Points on a hilly landscape, in no order, each with its height.
From any point a climber takes the steepest step (rise divided by distance) to one of its 2 nearest points. It stops when none of these is higher. Distance is the straight distance between rows; heights are no part of it.
k_176 h=4.63: 16; 18; 7; 8; -7; 5; -4; -22; 3; 10; 3; -1; -8; 2; 0; -2; -8; -6; -24; -5; 14; 24
k_543 h=2.09: 9; -12; -7; 14; -15; -13; -1; 9; -6; 4; -11; 14; 7; -8; 4; 18; 11; 13; -2; 1; -12; 6
k_435 h=2.60: 0; -1; -6; 14; -22; 21; -9; 10; 12; -6; 25; -13; -3; 5; 1; -15; 0; -4; -14; 4; 13; -3
k_500 h=2.70: -26; -14; -5; -20; 10; -12; -10; 4; -7; 18; -8; -8; 12; -18; -2; -11; -5; -6; 29; 6; 5; 27
k_748 h=5.06: -1; 12; 5; -10; 16; -13; 7; -4; 6; -35; -27; 7; -4; 9; 4; -3; 3; -14; 5; 7; -17; -20
k_595 h=3.51: 5; -2; -4; -5; -10; -6; -10; -3; 2; -10; -34; -4; -11; -20; -10; 2; -9; 6; -7; 5; -16; -4
k_879 h=1.52: -3; 3; 17; -10; 8; 6; -21; 0; 8; 6; 2; 2; 5; -2; 5; -18; 3; 16; 13; -26; 2; -24
k_243 h=3.20: -33; -4; 1; 3; -6; -16; -2; 11; 13; -6; -5; -11; -14; -2; -9; 14; -7; 0; 6; 9; -6; 14
k_172 h=0.62: 7; 17; 11; 11; -6; -12; 10; 4; -13; 10; 30; -7; 3; 11; 19; 7; -1; -14; 14; 6; 14; 17
k_854 h=2.20: -5; -27; -13; -1; -8; -3; -4; 31; 10; 19; 0; 19; 24; 8; -12; -14; 4; -9; 12; -18; 18; -15
k_331 h=5.48: -3; -12; -1; 13; 20; 17; -1; 2; 10; -10; -29; -19; -16; -14; -9; 1; -2; 5; 19; -2; -12; -14
k_926 h=3.17: -13; -15; 2; -4; -8; -14; -9; -10; -3; 5; -24; -16; 7; -29; -10; -1; -12; 9; 9; 16; -16; 12
k_73 h=5.55: -13; 8; -3; 11; 18; -8; 22; 2; -3; -23; -34; 14; 0; 16; 5; -1; 5; -7; 13; 10; -33; -11
k_446 h=1.80: 11; 12; -6; -3; 6; 13; 9; -9; -2; -22; 30; 16; 9; 12; 7; 9; -8; -4; -17; 1; 17; -9
k_582 h=1.69: 10; -5; 5; -13; 10; -15; -10; 3; 5; -13; -10; 2; -2; -1; 12; -7; 7; 14; 9; -11; 3; -31
k_187 h=0.92: 16; 18; -7; 14; 7; 2; 14; -15; -16; -2; -6; 0; -20; 10; 7; 6; -2; -15; -19; -9; 1; -6
k_54 h=2.96: 7; -7; -8; -14; -23; -2; -18; -8; 11; 16; 30; 12; -2; 15; -14; -13; -5; -15; 2; -8; 11; 10
k_788 h=0.74: 11; 7; -2; 24; -7; -8; 4; -15; -12; -2; 12; 0; 0; 8; 18; 2; -3; -4; 2; -5; 8; 1
k_977 h=4.62: 27; 0; 6; -13; -12; -10; 3; 22; -9; -3; 7; -7; -3; 1; -8; 11; 14; 12; -13; 7; -22; -12
k_429 h=2.90: -22; -3; -2; -1; 3; -13; -6; -7; 3; 4; -19; -9; 13; -26; -6; 13; -10; -13; 30; 13; -4; 16
k_924 h=3.52: -7; -21; -17; 5; 1; -5; 18; 2; 7; -10; -2; -10; -30; 5; -8; 0; 15; -14; -12; 6; -15; 2
k_185 h=1.83: 13; -1; 2; -11; 12; -5; 2; 5; -6; 0; 4; 8; -4; 4; 10; 10; 17; 15; 17; -13; -11; -16
k_687 h=2.22: 6; 19; 5; 13; 7; 7; 1; -9; -15; 2; -9; -21; -13; 11; -12; -7; 9; 2; -3; 19; -27; 6
k_389 h=3.15: -6; -12; -5; -17; -12; -5; -11; -7; 20; 1; 16; 1; -12; 9; -14; -6; 6; -5; 6; -4; -2; 14
k_147 h=3.64: 21; -1; 26; -5; 7; 1; 0; -29; 8; -1; -6; 12; 10; 2; 11; -8; -5; 15; -9; -10; 13; 3
k_675 h=2.50: -25; -13; -14; -13; 14; -6; -1; 13; 10; 13; -17; -7; 8; -10; 4; -6; -10; 1; 8; -10; 17; 6
k_406 h=3.81: -13; -11; 15; -6; -8; 16; -13; 2; 31; 16; 7; 24; 22; 10; -19; -32; 3; -9; 5; -16; 18; 3
k_942 h=1.35: 5; -1; -10; -15; -1; 6; -6; -5; 10; -18; -7; 0; -8; -4; 1; 2; 1; -13; -9; 5; 16; -15
k_567 h=0.64: 10; 22; 7; -4; 3; -11; 5; 16; -25; -9; 19; 5; 9; 10; 9; 30; 9; -1; 8; 19; 1; 0
k_773 h=2.00: 1; -5; -20; 11; -15; -8; 10; 27; -23; 22; 11; 17; 12; -5; 8; 3; 6; -15; -4; -2; 18; 13
k_654 h=3.61: -12; -8; 3; 1; 23; 9; 15; -27; 14; -7; -15; 13; 2; -19; 11; -20; -10; 11; 5; -16; -8; -5
k_278 h=2.27: -5; -2; -15; 2; -16; -2; 8; 13; 2; 16; 0; -5; -5; -13; -8; 12; 4; 0; -12; -6; -8; 2
k_943 h=3.87: -8; 8; -11; -3; 4; 2; -12; -13; -9; -13; -34; -3; -21; -4; -15; -1; -9; -6; -4; 14; -24; 5
k_503 h=3.70: -15; -2; -11; -2; 0; -8; 10; 9; 3; -5; 10; -20; -29; 4; -21; 6; 6; -14; 8; 4; -30; -1
k_827 h=2.33: -8; -17; -8; -12; -5; -1; -10; 21; 8; 21; -12; 7; 22; -3; 5; -16; -9; -1; -6; -15; 30; -8
k_468 h=1.07: 13; 10; -20; 2; 2; 6; 13; -8; -11; 0; 0; -13; -15; -10; -6; 7; 5; -29; -13; 1; -7; -6
k_388 h=4.11: -1; 2; 12; 2; -14; 3; -4; 16; 14; -13; 10; -14; -17; 11; -19; 6; 8; 9; -17; 18; -17; 6
k_88 h=4.07: 21; -7; 14; 1; -3; 10; -9; -16; 6; 14; 6; 2; 7; 12; 8; -7; -6; 10; -21; -1; 27; 11
k_238 h=4.47: -2; 1; -12; 1; 13; 3; -6; -38; -23; 3; -27; 2; -8; -10; -8; -3; -5; 0; -12; 2; -25; 12
k_164 h=4.92: -5; 1; -14; 24; 13; 12; -1; -9; 3; -3; -28; -11; -9; -6; 8; 4; -6; 1; -2; -4; 6; -13
k_250 h=4.26: -10; -11; -6; 9; 14; 16; -3; -16; 5; 4; -23; 0; 1; -20; 7; -5; -18; 17; 0; -20; 1; -22
k_384 h=2.11: -11; -9; -22; 0; -13; -8; -2; 28; -2; 30; 12; 23; 17; 11; -10; -6; 10; -12; 6; -12; 9; 5
k_877 h=3.88: -10; 2; -3; 6; -4; -4; 1; 25; 0; -14; 26; -21; -16; 13; -10; 12; 19; -3; 4; 11; -13; -1
k_711 h=0.24: -15; 19; 11; -8; 14; -14; 12; -8; 9; -3; 4; -15; -5; -13; 15; -13; -5; 3; 11; 1; -3; 8
k_982 h=0.86: 26; -7; 0; -12; 8; 19; 5; 9; -20; -10; 35; 15; 13; -1; 10; -1; 10; 14; 8; 9; 9; -6
k_745 h=1.16: 6; 5; 1; -11; 11; 18; -16; 3; -6; 17; 10; 7; 26; 6; 4; 4; 1; -2; 8; -8; 33; -5
k_769 h=2.44: -11; 3; 4; 4; -2; 3; 15; 5; 9; 23; 3; -2; 4; -6; -4; 5; 2; 10; 0; -7; 6; 15
k_551 h=4.06: 7; 1; -2; -4; 1; -4; -8; -28; -8; 17; -13; -4; -9; -11; 3; -7; -1; 1; -17; -2; -6; 28
k_453 h=4.14: -25; -19; 20; 1; -8; 15; -16; -4; 32; 8; 0; 14; 8; -4; 5; -38; -7; 2; -3; -15; 20; 1
k_410 h=0.54: 2; 10; -2; 13; -9; -11; -8; 14; -32; -2; 35; 4; 10; 18; 6; 18; -4; -3; 12; 21; 11; 17
k_405 h=2.67: 6; -4; -3; 1; -4; -10; 2; -9; -32; 13; 5; -29; 14; -2; -6; 8; -5; 2; -10; 11; -21; 6
k_892 h=3.72: -9; 14; 4; -6; 3; -8; -10; -1; 5; -14; 1; -3; 20; 5; 9; 18; 0; -2; 12; 12; 14; -3
k_442 h=2.40: 19; 3; -3; 20; -20; 27; 1; 5; 0; -11; 28; 9; -14; 4; 11; -11; -1; -2; -25; 3; 17; -8
k_362 h=3.44: -21; 9; -3; -8; 12; -15; -2; 12; -3; -21; -5; -10; -3; 8; 3; 21; 6; -6; 3; 17; -3; 4
k_766 h=2.91: -10; -12; -2; -1; -8; -24; -8; -9; -14; 10; -4; -12; 17; -11; 0; -3; -9; -2; -5; 20; -4; 19
k_64 h=4.72: -13; -9; 21; -3; -10; 11; -18; -15; 33; 4; -3; 17; 7; -1; -10; -9; -17; 12; 2; -14; 4; -9
k_736 h=4.84: 21; -6; 4; 7; -3; -13; 16; 14; -11; -9; -9; 3; -10; 7; -6; 14; 24; 0; 5; 12; -33; -8
k_105 h=0.65: 2; 26; 2; -6; 7; -9; 11; -18; 1; -5; 3; 10; 1; 9; 4; 1; -10; 6; -3; -10; -20; -9
k_443 h=3.19: 0; -5; 18; 0; 16; 4; 13; -27; 21; 9; -6; 13; 2; -5; 8; -10; -17; 22; 0; -26; -1; 9
k_808 h=1.55: -2; 3; 4; -13; 9; 1; 12; -12; 9; -25; 16; 3; 9; 8; 7; -5; -1; -17; -19; 4; 22; -4
k_772 h=1.93: 16; -9; -12; 11; -15; -14; 6; 10; -29; 3; 2; 13; 2; -14; 15; 8; 15; -9; -8; 10; 2; 9
k_621 h=0.99: 21; -6; 13; -1; 3; 23; -4; 4; -1; 3; 25; 17; 22; 8; 9; -3; 10; 13; -1; -6; 24; -18
k_78 h=2.45: 0; 15; -4; 21; -5; 5; -9; -6; -23; 9; -9; -33; 6; -10; -12; 10; -1; 0; -3; 18; -24; -4
k_197 h=5.14: -1; 1; -3; 14; 13; -11; 19; 3; -10; -8; -25; -4; -8; 12; -2; 18; 4; 3; 9; 5; -33; -10
k_509 h=2.68: -15; 4; 12; 8; -2; 9; 0; 9; 21; 3; -12; -5; -7; -20; -1; -9; -10; 18; 6; -8; 9; 9
k_137 h=2.95: -25; -1; 12; 12; -7; -7; 0; 8; 26; -4; -14; -1; -28; -1; 0; 7; -25; 13; 9; -3; 11; 18
k_532 h=2.13: 26; -3; -5; 5; -10; 24; 5; -2; -13; -8; 28; 25; 1; 8; 2; 0; -8; 8; -26; 4; 22; 6
k_778 h=2.77: 3; -15; -4; -4; -27; 7; -18; 9; 6; -3; 33; 3; 4; 16; -7; -22; -4; -15; -4; 1; 22; -10
k_738 h=6.02: -7; -2; 1; 5; 34; 16; 13; 3; -3; -5; -40; -7; -29; -10; -16; 15; 2; -3; 25; 5; -21; 1
k_720 h=4.15: -11; -4; 6; -2; -12; 4; -10; -6; 18; -7; 11; 5; 26; 0; 0; 1; -12; 7; 6; -7; 9; -7
k_594 h=1.19: 17; 3; -10; -15; 7; 1; 10; 0; -1; 6; 0; -9; -6; -7; -1; 10; -6; -27; -10; -10; 19; -15
k_39 h=0.75: 13; 1; 2; -9; 5; -10; 13; 14; -24; -9; 25; 13; 18; 11; 13; 14; 5; 17; -2; 7; 4; 0
k_101 h=0.42: -8; 41; 15; 0; 1; -8; 13; -22; 12; 6; -1; -8; 0; -11; 5; -8; -16; 3; 11; -16; -16; -1
k_151 h=3.36: -5; -23; -19; -6; -1; -7; -5; -4; 2; -6; 12; -4; -26; 8; 3; -11; 15; -13; -8; -3; 0; 2
k_29 h=4.40: 11; 9; 14; -9; -15; 5; -5; 22; 4; -13; 5; -11; -1; -2; -4; -6; 12; 19; -11; 9; -12; -18
k_664 h=1.95: 18; -14; 5; -3; -8; -7; -3; 16; 5; 5; -1; 5; 3; 3; 3; 10; 20; 9; 16; -1; 7; -2
k_657 h=2.03: 20; 29; 16; 6; 16; 15; 18; -6; -30; 7; -12; -13; -4; 22; -9; 10; 8; -9; -5; 11; -21; 3
k_756 h=1.33: -5; 5; -4; -8; 9; 19; -18; 7; 8; 13; 1; 11; 15; -5; 11; -6; 16; 11; 8; -15; 14; 0

Where does a climber stop that starts at each point below?
k_657: k_926
k_621: k_543
k_509: k_64
k_773: k_926
k_468: k_73
k_442: k_73
k_924: k_73

Call two points neighbours if one is among the 2 nearest of the other. Go from one point of each pair to the other, from neighbour to neighbour, staying as high as possible. Name the lowest point that can't be avoided.
k_73 and k_176: k_443
k_238 and k_176: k_551
k_73 and k_738: k_197
